Each row is a point on a tangle of strands that fork, close into loops and nearly touch. The rows are in no order.
Points whose rows are less than 41.1 apart are linked; no others are. Some points are linked to none.
z_524: [  6  10  11  -5 -11   7  -7 -11   5 -24  -9  -2  -5   9  18   6  -1   8
   4   1   5  17  29  -3 -21 -10 -10  10  -8   8   5 -18]
z_174: [-16   7 -22   4  15  -1   4  12   4   9   1   4  45 -30   7  -3   2 -19
 -24  10  -8 -18 -12   4  19  10  12 -22  17   3 -20  28]
z_943: [ -4 -17  13   0   8  17 -20  -4  -6  23   9   9  -7  -9  23  -3   5  -1
  16  -7  -5  11  16  -4  -9 -20   8 -15  -1 -11   2  11]
z_204: [  1   0  11   3 -32   5 -18 -13  20 -14 -18   8   4  -6  19  12   8  11
   3 -13  12   6  20   0 -10 -22 -11   7 -13  -4  -6 -11]
z_466: [ -2  -6  24  -3   7  16  -7 -15  -3  -5   4   8 -20  16  14   9   3  20
  10   2   5  34  40  -1 -15 -10 -11   6  -6   3  12 -26]
z_153: [  7  -7 -14   1 -20  -4  -1  -8   7   4  -1   5   2   0 -21  -7 -10   4
  -9  10   0   4  -9   5  -2   7 -12 -11  10  -1  12  -6]
z_814: [ 15  11 -12   1   3  -3   8   9   9 -12 -12  -9  18   1  -4  -6  -9 -13
 -24   7  -1 -17 -13  -2   7  11  -3  -4  12  -2  -3   9]
z_764: [ -4   1  -1   7 -11 -23   7  -4   0 -15  -9 -14 -15  12 -10  18  -5   8
   6 -13  12   8 -23  19  14   2  -6  25 -16  11 -13 -17]
z_320: [ -4   0  20  -2  -1   2  -7  -9  -2   2  -5  -5 -19   8  22  10   4   5
  17 -15   5   2   8   2   1 -13   3  15 -19  -3  -6  -8]
z_391: [ -5  10 -30   1   7  -5   0  14   4   9   5   7  43 -27   0   0  -8  -8
 -28  20 -14  -5  -3   7  29  13   5 -23  25   1 -17  19]
z_440: [ -1   7 -37   3  -1 -10  -8  13   8   6   3  12  34 -24  -5  -6 -14   2
 -26  23 -13   8   1  11  27   8  -2 -23  28   2 -13  10]
z_456: [  6 -27   3  23  -9  -8   8 -16  -4   6  28  15 -14  -2 -39   7   7  23
   9  -3  12  20  11   2   7  -4 -10   1   3   4  18 -32]
z_416: [  4  -4 -14  -2   7  -5   3   8  -8  31  10   7   2  -2 -26  -6  -3  -7
  -3   3 -10  -1 -24  13  14  10   2 -20  13  -8   4  10]
z_831: [ 16  13   1  -1  34  -4  20  23  18  -5   2   2  17 -10  12   0   5 -21
 -31   5 -13 -16   5 -18   5   9  12  -6  20  -1 -14  23]
z_964: [  2 -16  16   1  18  19 -13  -1  -8  14  15  11 -10   9  13  -7   3   7
   4   8  -8  32  32  -7 -14  -7  -6 -13   4  -5  16   2]
z_303: [  7  17   2 -13  10  -1  13   7 -11  -4   4 -10 -18  20  -8 -13  -8   0
   2  10  -5  -4  -1 -10  -6  21   4  10  -9   2  10  -6]
z_975: [  2  -1  -1   4 -15 -11  13 -17  -1 -15   4   7 -22  17 -23   5  -9  15
   5   6   8  24  14  -1 -10   8 -16  20  -7  16   9 -38]
z_893: [ -1  -9 -17  18  12  -4 -11  13   6  16  -2  -2  19 -20   7  -2  -4 -12
 -13  -3 -14   8 -11  14  19  -7   8 -21  15  -4 -10  28]
z_337: [ 17   4   3  14  30 -15   5  20   9 -17 -14 -24   2  10   9   0 -11 -18
 -10 -10  -6  -4 -11   8  21  -1   6  12   7  -3 -19   8]
z_581: [  0   7   3   3 -32   0  -7 -10  17 -29 -28 -11  11  -1  17   7   1   2
   0 -16  13 -10   2   1  -7  -8 -12  17 -10   2 -12  -6]
z_620: [ -6 -14  18   5   6   8  -5  -5  -7  24   7   2 -19   5   4  -1   4   3
  25 -16  -4   0  -1   3  -1 -10  10   0 -10  -8   5   3]
z_881: [ -6  -9  18   3 -14  -4   1 -27  -5  -2  11  13 -19  10 -20   3   0  21
  16  -3   9  14  30  -7 -11  -5 -14  15  -8   3  12 -27]
z_798: [ 17   5  -9  -5   9   1  11  13  -5  14   9   4  -4   9 -13 -12  -7  -2
 -16   8 -14   1  -6  -3   3  18   0  -8   9  -7   6   3]
z_374: [-12   4  19  -2   3   1  -5   1  -6  -1  -9 -10 -20  11  30  13   6   3
  18 -22   9  -2  -4   6   2 -13   9  23 -25  -3 -16  -2]
z_101: [ -8 -13  20   0  -6  -2   0 -29 -14   8  19  12 -18  10 -24   1   3  19
  22  -9   0   1  25 -10 -10  -1 -10  11  -8  -5  16 -17]
z_700: [-15  13   9  -8  -2   3  -1   6 -10 -12  -9 -15 -10   6  15  -1   6  -3
  21 -17  12 -26 -17  -5  -4   5  10  26 -21   2 -11   9]
z_348: [ -3 -18 -14  18 -35  -7 -14  -8  24  -4 -14   6  11 -19  -5   6  -4  12
  -6  -8  11   8  -6  13   7 -11 -13 -10   5   5  -4   3]
z_397: [ -5  13   3   0  16 -16   8   6 -12 -19  -8 -19 -30  19  18  12  -7   3
   7  -2  -1  13   1   6   0   4  12  21 -20   6  -4  -9]
z_570: [ -2 -14  -5  16 -24  -2 -19  -3  21  -7 -17  -5  13 -15  12   5  -2   6
  -5 -11   5   2  -5   9   7 -17  -7 -10   1  -2  -8  14]
z_800: [  2  13   7  -1   6 -10   3  -2   0 -27 -16 -19 -16  17  24  10  -7   1
   3   0   2  12  11   4  -3  -6   2  18 -15   7  -6 -10]
z_627: [-12   7 -16 -14   5   8  11   7   4   4   7  10  38 -20  -2  -6   7 -10
 -27  27  -7 -20   0 -15  -3  19  11 -23  12   3   0  16]
z_297: [  2   3   9   4 -20  -1  -3 -17  10 -20  -8   8  -8  10   2  10  -2  15
   4  -3  11  25  30  -1 -18  -4 -14  13 -11  12   9 -32]
z_502: [ -4 -17  -9  12 -28 -11  -1 -12   3  12   5   9   0  -7 -40  11   1   8
   6 -10  16  -6 -33  19  16  -4 -13  -3   7   0   0  -8]
z_481: [ -3   7  -5  -6  -3 -26  13   3 -17   2   8  -6 -26  17 -41   9  -1   3
  17  -1   9  -2 -37  18  13  14  -2  17  -8   8   1 -19]
z_839: [  8   1   8 -12   6  15   3   3  -8   2   5  -3  -3   6   7 -13  -2  -4
   2   9  -8   2  10 -17 -18   3   1  -5   0  -3  13   4]
z_288: [-14   6   4   3 -14 -18   7  -4  -5  -9  -9 -12 -20  11 -10  14  -2   9
  13 -15  12  -4 -25  11   9   7  -2  26 -25   5  -9 -10]
z_5: [ 10  -9   9  10   2  -5   3  -9   9  -9  -3  -6 -19  15   8  14  -1  14
   4  -6   3  28  12  10   6  -9  -2   7  -9  10   2 -19]
z_796: [  7   1   1  10  20 -16   3  16   3 -15 -15 -24  -2  14   7   1  -8 -12
  -2 -16  -1  -4 -22  17  19   1   5  15  -4   2 -17   9]
z_853: [-11 -10  25  -2   7   3  -4 -15 -15  19  13   3 -26   9  -2   3   5  12
  31 -17   1  -5  15  -4  -4  -9   5  12 -15 -11   5  -7]
z_423: [-13  -1   8  -8 -19  13  -4  -9  -1   2  -6  -3   2  -5   5  -4   7  -3
  18 -11   6 -25 -10  -8 -11  -2   1   3 -10 -12   1   7]
z_471: [ 15  31  -9  -6  22 -17  22  21   0 -25  -5 -18  -2  15  -4  -5 -11 -10
 -17   8   4 -22 -16  -2  14  22   6  20   4   2  -8   1]
z_281: [  4   4  -8   6 -31 -12   5 -14  14 -21 -18  -4  -3   7  -9   8 -13   6
   2  -9  13   1  -6   6  -3   2 -14  17 -10  12  -3 -21]
z_992: [  0  12  -4 -11  20   0  11  12  19 -12  -1   9  36 -20  13  -2  12 -17
 -34  23 -10 -14  17 -22  -9   4   5 -13  18   8  -9  21]
z_114: [  2 -14 -16  17  15  -3 -12  13   8  15   2   3  11 -18  13  -3  -3  -7
 -12   2 -19  24   5  13  19  -8   9 -23  14   0  -7  24]
z_378: [  2 -24   5  19 -19  -3  -2 -18   5   2  18  19 -11  -5 -31   3   3  27
   5   0   9  26  20  -1  -3  -4 -15  -1   4   5  17 -26]
z_915: [ -4  12 -13 -15 -13   9  10  -4   7 -17 -11   2  31  -9  -5  -6   7 -11
 -18  19   8 -32  -5 -14 -14  16  -1  -9   6   1   7   8]
z_563: [ -3  -1  -5   6  13   7   3  13   5   2  -8  -3  25 -17  16  -6   6 -20
 -14  -4  -3 -23 -16  -5   5   0  12 -14   9   1 -12  30]
z_511: [ -7 -10  16  -4   2   2   0 -20 -19  12  19   7 -18  12 -24 -10  -1  17
  21   0  -6  -1  20 -13 -14   4 -10   4  -1  -7  19  -7]
z_851: [  8  22  -6  -4   8 -14  13  10  -6 -22  -9 -19 -10  16  -3  -3  -9  -5
  -4   5   3 -13 -17   1   5  15   6  20  -8   5  -3  -2]
z_98: [ -4   8   9  -6   4  12   0   7  -4 -10  -8 -14  -1   1  24  -5   8 -14
  12 -12  10 -28 -13  -9  -7  -2  12  14 -12   2  -8  14]
z_780: [ 14 -28  -2  18   2  -7   4  -6   0   6  24  10 -17   5 -29   5   8  13
   4   4   5  32   0   9  15  -2  -8  -6   4   5  15 -29]
z_265: [  6  -1  -6   7 -23 -17   6 -10  10 -19 -11  -9 -10  10 -12  10 -13   6
   2  -9  12   5 -15  12   8   2 -12  21  -9  12  -5 -20]
z_375: [ 11  22  -5 -13   6  -1  16   9  -5 -11  -3 -12  -5  14  -8 -12  -9  -4
  -5  10  -1 -15  -9 -10  -3  20   6  12  -3   5   6  -4]
z_569: [  0   2  -8   2 -11 -26  16  -8 -13  -8  10  -1 -26  15 -41  12  -6  10
  12   3  11   8 -23  13   9   9  -8  22  -9  14   4 -34]
z_940: [-16   8   8   6 -13 -18   7 -12  -2 -15  -9  -2 -26   9   4  26   2  18
   8  -7  13  16   8   6   2  -4   0  27 -26   9  -9 -29]
z_199: [ -2   4   6   2  14 -10   8   6 -10   2  -2 -17 -28  19   6   5  -3   3
  15  -8  -1   8 -12  11   8   3  12  14 -16   5  -4  -4]
z_973: [ -3 -12   6   5 -15  -7   2 -15  -2  13   8   3 -12   0 -26   1  -1  10
  13  -8   3  -3 -13   6   6   0  -8  -1  -4  -2   9 -10]
z_76: [ -1  -5 -22  12  17  -5  -4  19   0  23  -1   1  24 -21  -1  -2  -4 -15
 -16  -3 -13  -2 -24  19  25   2  10 -20  20  -4 -16  29]
z_346: [  3   0  12  -6 -11  15 -17  -7   4  -5  -9   1   5  -6  29   5   8  -2
  11  -6   5  -2  15  -9 -17 -21  -2   0  -8  -9   1   3]
z_497: [  0   6  -8   2 -11 -23  14 -12  -9 -14   6   1 -28  18 -28   8 -13  11
   7   9   7  15  -4   3  -2  13 -11  24 -10  16   7 -38]
z_490: [  3   9  -8  -3 -32  -4   6 -14   9 -20 -17  -6   5   5  -8  -2 -13   1
   0  -1  10 -10  -4  -3 -12   8 -13  12  -6   5   4 -13]
z_595: [-13  20  16 -17 -10   4  -4 -11 -15 -14  -3  -5 -20   6  12   6   3   6
  26  -3   9 -15  15 -14 -19   0   2  27 -23  -3   0 -11]
z_200: [ 24  20  -9  -6  16  -9  16  19   8 -11  -3  -8   8  11  -8  -3  -8 -11
 -26   7  -2 -21 -17  -3  14  20   4   5  11  -3  -6   3]
z_960: [  2 -11 -22  12 -29 -10 -10 -10  17  -2  -7   9   9 -14 -18  -1 -11  10
  -7   4   6   8  -9  12   3  -3 -13 -16  12   6   4  -4]
z_548: [ 21  -6  -2   8  11  -6   1   3   9   0   0  -5 -11  13  -1  -3  -6   0
 -11   4 -10  27   4   6   8   0  -4  -5   5   4   7  -7]
z_765: [  4  -2  10  -3  17  19  -5   7  -6   5  -1  -5   2  -6  31  -8  11 -19
   6  -6  -1 -12  -1 -11 -12 -13  18  -4  -2  -3  -4  20]
z_360: [-13  -2  26  -9   9   4  -2 -18 -21   7  11   6 -31  16   3   8   4  15
  28  -4   2   7  26  -7 -10  -5   1  19 -15  -6   8 -20]
z_80: [  1 -15   1  12 -12  -2 -10  -3  13   3  -9  -4  -1  -6   7   5  -1   4
   1 -14   4   7  -9  10   9 -14  -4  -6  -1  -1  -5   8]
z_724: [  4   5 -20   0   8  -5   1  17  -6  17  -2   1  25  -1 -19   5  -3 -14
 -18  -3   3 -23 -42  23  24  14   2 -16  21  -8 -13  22]
z_648: [  3   3  11 -25  10  27  -7   4 -11  -5   9   6  10  -7  17 -12  15 -12
   3  17  -1  -6  22 -24 -33 -10   3  -4   1  -2  11   6]
z_258: [-16  -7  -6  -2   1  12  -6   1 -10  23  11   5  12 -17   0 -14   0  -4
   7   7 -11  -6   0  -8  -7  -2   6 -20   6  -7   7  17]
z_753: [  2   0  12 -12   6  15   0  -1 -14   4  10  -2 -10  12  -3 -18  -1   0
   7  10  -8   1  19 -18 -20   4  -5  -2  -1  -3  16  -1]
z_31: [-15   3 -13   3  14   8   3  11   1  13  -2   4  33 -26  11  -6   7 -19
 -18   3  -6 -22 -13  -4   7   6  14 -20  10   2  -9  30]
z_776: [ -7  -6  25   7  -7   4  -6 -19   9   2  -2  11 -20   4  13  22  13  25
   8 -11  14  22  30   4   4 -21  -3  17 -18   3  -1 -35]
z_47: [-14   3 -12  -5   3  10  -6   5   8  -9  -4   5  40 -30  19  -9   8 -12
 -16  20  -7  -8   9 -14  -8 -11   7 -22  11   7  -5  22]
z_503: [  4   0   4   9  14   4   1   9  12 -17 -16 -15  23 -10  21  -3   5 -21
 -14  -9   1 -23 -11  -6   4  -4   5  -1   8   1 -14  25]
z_919: [-17   6  18  -9   5  -5   4 -13 -21  -1   8  -2 -32  18  -4   7  -1  14
  25   0   2   4  16  -8  -9   5   3  22 -22  -3   6 -19]
z_790: [  6 -10  -9   5 -19 -16   5  -4   0   6   6   3  -8   8 -39  10   1   4
   7  -8  13  -1 -39  22  19  -2 -12   6   5   8   2 -16]
z_459: [  3  -3  21 -10   9  21 -15  -9  -5  -4   3   5 -14  12  21   5   4  12
  10   4   1  28  38  -4 -19 -14 -11   1  -3  -2  13 -16]
z_621: [  0  -5  11 -16   9  24 -16  -1 -12   3  12   6   6 -10  20 -10   9  -7
  10  10  -2   2  27 -17 -29 -15   1 -10   3 -11   9   8]
z_598: [ 12  15 -20  -7  15  -6  10  25  -7  17   6   6  22   4 -22   7   0 -17
 -23   1   1 -28 -35  17  26  23   7 -14  26 -12 -14  17]
z_604: [-12   1  25  -3  -6   0  -8 -16  -1   4  -5   6 -21   6  18  17  11  18
  17 -15  11   6  20   0   1 -18   0  21 -24  -4  -6 -21]
z_335: [-23   3 -22  -1   5   8  -2   8  -8  28  12   9  32 -29   0 -15  -4  -6
  -6  16 -16  -1  -3   4  14  10  11 -29  11   1  -4  22]
z_489: [-10  -6  -5  -2 -12  12 -16   0   4  -5  -8   1  24 -23  27  -2   7  -5
   1   1  -1  -7   6  -8 -11 -20   2 -14   2  -5  -2  18]
z_628: [  7  23  -6 -17  -4   3  17   4   0 -21  -7  -7   5   7  -9 -11  -4  -7
 -11  16   6 -25  -2 -17 -13  22   2  12  -1   7   9  -3]
z_193: [ -9   3 -29   0   9  -2  -2  14  -7  32  16  16  25 -21  -9 -10  -8  -5
 -12  17 -21   8  -9  12  25  13   6 -27  19  -2  -9  18]
z_512: [  1 -14  -9   5   4  -1  -3   4  -4  26  11   6  -3  -3 -13  -7  -2  -1
   1   2 -11  11 -12   9  10   2   2 -21   8  -4   6  11]
z_120: [ -1  -2  11   3 -19  -3   4 -22   4 -12   1   8 -18  12 -10   5  -2  19
   9   0   9  19  26  -4 -14   0 -13  16 -13  10   9 -32]
z_939: [ 10 -16  -5  16 -20  -4  -5 -11  22 -13  -5   9  -6  -3  -3   4  -4  14
  -6   2   7  27  19   7  -5  -9 -15  -6   6  10   7 -17]
z_160: [  6  -1  13  -4 -13  12 -22  -6  12 -13 -13   0   7  -5  36  10   9   2
   6 -10   8   6  22  -1 -15 -27  -4   2  -7  -7  -3  -3]
z_886: [ -5  -7  24   3  -5  10  -9 -18   6  -3   4  15 -16   6  10  15  10  25
   7  -5  11  28  42   2  -6 -17  -8  10  -8   2   9 -31]
z_897: [ 24  19 -23 -12  18 -10  14  28  -3  17  15  11  10  13 -21   9  -3 -12
 -23   3  -9 -16 -27  12  24  22   4 -10  33 -16 -12   6]
z_913: [-13  -1  -9  -8  -9  15 -13   0   6 -11  -4   6  35 -30  21  -7   9  -7
  -4  16  -4  -5  12 -13 -14 -15   2 -18   8   2  -1  18]
z_828: [ -1   9   9  -1 -35   3 -11 -14  17 -19 -21   2   4   0  13   9   4   7
   6 -13  12  -3  16  -1 -14 -15 -14  18 -16   0  -6 -15]
z_35: [  1 -16   4   5  14  11  -8   5  -3  17  13   8  -7   2   6  -9   0   5
  -2   8 -16  31  21  -2  -5  -6  -2 -19   5  -3  11   7]
z_877: [  9   1  -6  -1  -2  -8   7   2  -3   4   0  -8 -10  12 -18  -3  -8  -3
   3  -2  -2  -2 -23   9   9   9  -1   2  -1   0   4  -5]
z_437: [ -3  -1  10  -6 -16  12  -9  -7   2  -2  -7  -3   2  -3  16  -3   5  -3
  12  -8   5 -14   2  -9 -14 -11  -2   3  -9  -9   2   5]
z_22: [ -7  -8   1   4   2  13 -19   4   4   5  -4   0  16 -25  37  -2   7 -11
   3  -4  -4   1   8  -4  -5 -25  10 -18   4  -4  -6  25]
z_738: [ -5   5   3 -22   1  25   0   4  -4 -11   5   8  21 -14   6 -12  14 -13
  -8  25  -2 -12  18 -26 -33  -4   2 -12   8  -1   9   9]
z_166: [ -3   9   4   7  -7 -18   6 -10   4 -27 -17 -12 -19  13  13  21  -8  10
   4  -5   7  19   8   7   0  -4  -4  22 -20  12  -7 -20]
z_332: [-10 -13  20  13 -13  -8   5 -24  -4   3  13  10 -18   1 -21  14   9  28
  13 -12  14  11  22  -4   5  -8  -5  18 -16   2   7 -34]
z_982: [  7   6 -38   0  -7 -11  -3  12   9   4   6  18  27 -12 -14  -4 -18   0
 -33  24 -11  10   0   8  18  10 -11 -21  32  -1  -7   2]
z_658: [-18   7  13   6 -15 -14   7 -19  -7 -10  -4   5 -27   8  -3  25   5  23
  12  -6  14  14  18  -3  -1  -5  -1  29 -28   9  -5 -36]
z_12: [  5   7 -38  -6   0  -9   0  17   1  17  20  25  22  -4 -20  -1 -13   2
 -28  28 -18  12  -3   9  22  16 -10 -22  36  -7  -6  -1]
z_743: [  0 -19   1  15 -26  -3  -6 -16  12  -1   7  15  -6  -6 -20   0   0  20
   3   1   7  21  17   1  -7  -4 -14  -6   3   3  11 -16]
z_235: [ -2  21   9 -19  14   6  10   6 -22  -7   9  -9 -22  20  -3 -17  -4   1
  11  12  -2  -6  11 -19 -16  18   9  15 -11   1  13  -5]
z_679: [ 16 -11   1   8  14 -10   7  -2   3  -1   5  -3 -22  19  -2   5  -2   6
  -1   4  -6  33   3  11  13   1  -3   2  -2   7   6 -17]
z_273: [ -2   9  -8   0 -15  -7   5  -2  -2 -17 -15 -17  -1  11 -12   1  -9  -1
   3  -9  12 -21 -32  11   8  14  -6  19  -7   4  -8  -2]
z_637: [ -7   4   0 -17  10  19   5   9  -4   5   7   6  18 -15   9 -13  14 -17
 -10  17  -4 -20   5 -23 -18   1  10 -14   7   2   6  19]
z_645: [ 13  -7 -12   2  -4 -17   4   2  -1   6   5  -1  -8  14 -32   6  -2  -2
   4  -3   4   1 -33  21  19   1  -8   5   3   4   2 -13]
z_469: [ -5   2   6   9   9  -8  -1  12   0 -21 -18 -27  -1   8  13   1  -7  -9
   2 -25   6 -12 -24  12  14   1   4  20  -7   4 -20  12]
z_759: [  0   3   1  -3  16 -10   9  14 -16  21   7 -10 -17  17 -28  -3   2  -5
  20 -16   2  -9 -40  21  13  14  10   7  -5  -1   2   5]
z_546: [  1  -6   6   0  21  19 -12   8  -4  11   3   1   9 -15  38  -3  10 -18
   3  -2  -4   0   7 -10 -13 -20  17 -14   3  -3  -3  22]
z_277: [ -2   2 -23  -2  12  -3   2  15  -8  32  14  12  15 -12 -16  -6  -6  -6
 -13  11 -17   1 -17  10  19  14   4 -25  19  -8  -2  16]
z_45: [  3 -23  -6  23  -2  -7 -12   0  15  10  -3   0  -1 -11   3   8   2   5
  -3 -11  -3  19  -9  19  19 -16   2 -15   4   0  -3  11]
z_318: [  3   9  -3  -7  11 -18  10  12 -18  10   6 -10 -23  20 -36   1  -1  -1
  19  -8   7  -7 -42  23  16  15   6  11  -6   3   2  -7]
z_28: [ 22  13 -11 -10  15  -3  15  20  -1  10   7   0   3   9 -12  -7  -7  -9
 -19   8  -8 -12 -16  -2  11  22   4  -4  15  -8   0   5]
z_901: [  2  -1   3  -1  14  -1   6  15 -13  28   5  -6  -9  10 -21  -6   1  -7
  17 -19  -2 -11 -38  18  10   9  14  -2  -3  -4   0  16]
z_90: [ 13 -21   0  15   8  -7   6  -5   5   2  16   4 -20  12 -15   5   5  12
   1   4   1  36   4  11  13  -2  -6  -2   0  10  11 -26]
z_218: [ -3  -1  19 -19  -4  16 -12 -13 -16   0  10   7  -8   4   4  -5   7   6
  22   4   3  -3  32 -16 -30 -10  -9   9  -4 -12  11  -8]
z_25: [ -9 -15  12   3  10  14 -13  -3 -10  28  13   7 -13  -4   8  -8   2  -2
  19  -9  -8  -1   4  -2  -7 -10   9 -13  -2 -12   8  13]
z_636: [ 27  13 -21  -9  17 -10  13  25  -2  18  17  12   3  13 -18   0  -5  -8
 -23   7 -16  -4 -17   5  17  21  -1  -9  28 -14  -7   2]
z_639: [ -5  11 -14 -15   1   4  14   3   5  -3  -2   7  33 -14  -5  -6   7 -12
 -28  20   5 -32  -8 -12  -5  23   5 -16   9   0   0  15]
z_280: [  7  20 -10 -15  -8   8  15   0   7 -21 -11  -6  19   3 -10  -9   3 -10
 -18  17  10 -34  -9 -15 -11  23  -1   3   3   6   6   2]
z_105: [  8   5   6   9   6   0   1   5  13 -29 -23 -20  14  -1  21  -1   0 -16
 -10  -8   3 -17  -7  -5   3  -8  -1   6   3   2 -14  12]
z_86: [ -6 -31  -7  25  -5  -4 -19   2  15  18   1   2   1 -19   1  12   7   6
   3 -18   0  19 -14  23  21 -19   3 -17   2  -1  -8  18]
z_914: [-21  13  12  -1 -16 -12   2  -4 -13  -6  -8  -9 -24  10  -3  12   1  12
  24 -16  12 -14 -13   2   0   5   2  29 -28  -2 -10  -6]
z_928: [ -2  -4  24 -19   5  19 -16 -15 -15   1  10   8 -12   7  13  -1   7   8
  21   0   3  10  40 -12 -27 -14 -10   9  -5 -12  11 -13]
z_707: [ -3  -9  15 -10   8  23 -22  -4 -10  12  10   9   0 -12  28  -4  11  -4
  15   0   0   4  22 -10 -22 -23   5 -10   1 -14   3  10]
z_884: [ 18  -2  -2   5  -2  -2   0  -2   8  -9  -4  -2  -3   8   0  -4  -9   0
 -10   6  -5  18   8   0  -4   0  -9  -7   4   5   7  -6]
z_739: [ -9  13  13 -15  16   1   6   0 -23  -6   8  -9 -33  23   4  -6  -2   6
  20   7  -2   7  14 -12 -13  11   8  16 -16   1   9 -10]
z_766: [ -5  -2 -17   1  -6   1  -3   4   5   6  -2   4  22 -19   2 -11  -7  -2
 -14  14 -11   3  -2  -1   3   2   0 -25  12  -1   2  16]
z_778: [  6   4   0  -7   3   7   7   6  -4  11   4  -3  -1   5  -7 -14  -4  -6
  -4   5  -9  -7  -6  -7  -4  11   4 -11   3  -5  11   7]
z_128: [-16  -4  16  11  -6 -14  15 -20 -14  -1  14   6 -28   7 -19  21   9  26
  16  -7  13  14  18  -3   6  -3  -1  28 -22   4   2 -40]
z_737: [ 11  -3  -9   8 -27  -2  -8 -10  24 -20 -16   4  10  -4   0   0 -10   8
  -9   2   3  17  17   1 -15  -7 -15  -6   7   8   8  -9]
z_789: [ -5  -1 -18   7  14  -1   1  19  -4  22  -3   0  27 -14  -7   0  -2 -18
 -15  -6  -7 -15 -34  20  21   8  10 -20  18  -6 -14  30]
z_317: [ -2   8  -8  -8   9   6   4   9  13 -14  -6   7  37 -23  15  -4   9 -15
 -30  23  -9  -7  16 -19  -9  -5   3 -17  17   8  -4  18]
z_110: [  3  -8   3   6   3   3  -3   2   5   5  -7  -9  -4   1  12  -2  -1  -5
   3 -12  -3   0 -11   4   4  -5   5  -2  -4  -3  -1  10]
z_495: [  7 -15   9  17 -16  -2  -4 -13  20  -6  -3   6 -12   1   4  15   3  17
   2  -9  10  25  16   7   5 -15  -7   5  -8   8   2 -19]
z_986: [ 22   9   5   9  38  -6  11  24  14  -7  -3  -8  12  -5  16  -3  -3 -20
 -27   0 -16  -5  10  -8  11   1  10  -3  17  -5 -14  16]
z_225: [-21   8 -17 -13   5  10   5   8  -6  16  14  11  37 -27   1 -13   4  -7
 -15  23 -12 -13   3 -12   2  14  10 -26  11   2  -1  17]
z_835: [  5 -13   0  11  22   8 -11  13  -2  24  14   8  -4  -4  13 -10   2  -2
  -6   6 -24  32  17   1   4  -5   8 -24   9  -4   5  16]
z_217: [  7  13   1 -15  29   2  19  18  17  -7   6  12  23 -11   8  -3  13 -16
 -35  17 -10 -18  12 -27  -9  14   7  -8  21   6  -8  21]
z_522: [ -5  -8  13 -11   9  14  -3  -7 -20  16  18   4 -11  12 -15 -18  -3   6
  15   6 -10  -1  21 -16 -20   4  -6  -2   2 -11  19   2]
z_677: [ 11 -12  -4  13  26   4  -6  13   1  22   5   2  -2  -5  17  -6   0 -10
  -7  -1 -21  22   4   6   8  -9  13 -19   7  -4   0  18]
z_662: [ 11   2  -3   2 -12   2  -4  -4  13 -15 -11  -2   5   3   4  -6 -10   1
 -11   7  -4  13  14  -4 -14  -2 -10  -7   7   4   9  -6]
z_322: [ -9   4   0 -15  24  15   8  11   3   6   3  12  22 -19  15  -8  23 -22
 -16  15  -2 -30  -2 -23 -14   2  20 -10   6   9  -4  29]
z_19: [  8  -4  -8   4  15  -4   6  17  -6  27   0  -3   3   4 -13  -3  -1 -14
   0 -11  -8  -6 -33  18  16   8   9 -11   8  -4  -3  16]
z_999: [ -4  10  15 -16  -7  10  -5 -12 -13  -9   1  -1 -13   9   8  -3   0   5
  21   0   4  -4  18 -15 -22  -2  -2  15 -13  -3   8 -11]
z_813: [-18  -9   6  -4 -12  13  -6  -9 -10  18   1   1   5 -12  -3  -6   7  -1
  20 -11   1 -28 -11  -7  -9  -1   2  -7  -6 -14   5  15]
z_462: [  7   7   3   7 -14  -2  -5  -4  15 -32 -26 -19  15   1  20   4  -6  -6
  -5 -11   8 -10  -4   0  -4  -9  -8  11  -5   4 -11   1]
z_229: [ 24   2   2  15  31 -11   5  19  14 -10 -10 -16   6   6  10  -2 -10 -17
 -19  -6 -14   2  -3   3  19  -2   6   1  11  -5 -14  10]
z_962: [ -7   0   7   7  -6  -3  -4   6   2 -23 -20 -24   5   5  15   4  -1  -5
   1 -28   8 -18 -26  11  10   0  -1  22  -8   1 -22  12]
z_882: [  9   7  12  -1  -1   3  -6  -7   6 -22 -13 -10  -6  11  27   7  -2   0
   1  -1   2  14  22  -1 -11 -12  -5   7  -8   7   1  -9]
z_274: [  5   4 -15  -1  -7   3   3   2   9  -6  -9  -2  24 -11   2  -9  -5  -8
 -22  13  -4  -6  -2  -6  -4   4  -1 -14  13   0   2  10]
z_777: [-21  -8  -2  -7  -6  14  -8  -7 -14  19   7   6  12 -16  -7 -13   1  -1
  14   5  -5 -21  -1 -10 -13  -1   6 -19   2 -13   9  18]
z_102: [  4  -5   8   7  11  -2   1   4  -2   5  -4 -13 -13  10  11   1  -3  -5
  12 -17  -1   0 -17   9   8  -3  10   6 -14   0  -5   8]
z_202: [ -3   5   6  -7  14  17   2  11  -3  -1  -3  -7   5  -5  20 -10  15 -18
   5  -4   5 -31 -12 -16 -11  -3  16   3  -4   0  -1  21]
z_326: [-10 -13  -9   4  -2   6  -9   2  -4  20   5   4   9 -15   0 -11  -3   0
   0   7 -13   8   1  -1   2  -3   3 -24   5  -6   6  16]
z_472: [ -6 -19  -2  12 -31  -9  -3 -19   9   9   3   8  -3 -10 -27   7   0  14
   9 -11  12  -1 -14   8   7  -5 -12  -2  -2  -1   4  -9]
z_197: [  7   5 -16  -4 -29  -1   7 -12   9  -8 -10   0   5   4 -19  -8 -12   0
  -6   8   7 -10  -7   0 -12  13 -15   2   6   3  10 -11]
z_359: [  2  -7   4  -2  -3  -3   7  -9  -7  11   8  -1 -16   9 -24  -4  -5   5
  16  -3   0   0 -10   2   1   6  -4   2  -4  -1  12  -7]
z_849: [-22  18  13 -10 -10   0  -5  -3 -17 -11  -8 -10 -19   6  16   7   5   7
  25 -12  13 -20  -3  -7  -8   1   6  33 -27  -5 -11  -2]

A fork is a point with three links, a tip a point with one. Leave the first point through the second and follow the links. Name the first fork or tip that comes.
z_197 / z_153 => z_80
z_789 / z_76 => z_964
z_581 / z_462 => z_12
z_943 / z_25 => z_375
z_280 / z_915 => z_416
z_19 / z_901 => z_120
z_960 / z_153 => z_849
z_76 / z_789 => z_28
z_881 / z_332 => z_800
z_913 / z_47 => z_962

How many points has the smallest loop of links through each point below? Write 0 if it is on no loop.
z_326 => 19
z_737 => 8
z_128 => 11
z_570 => 0
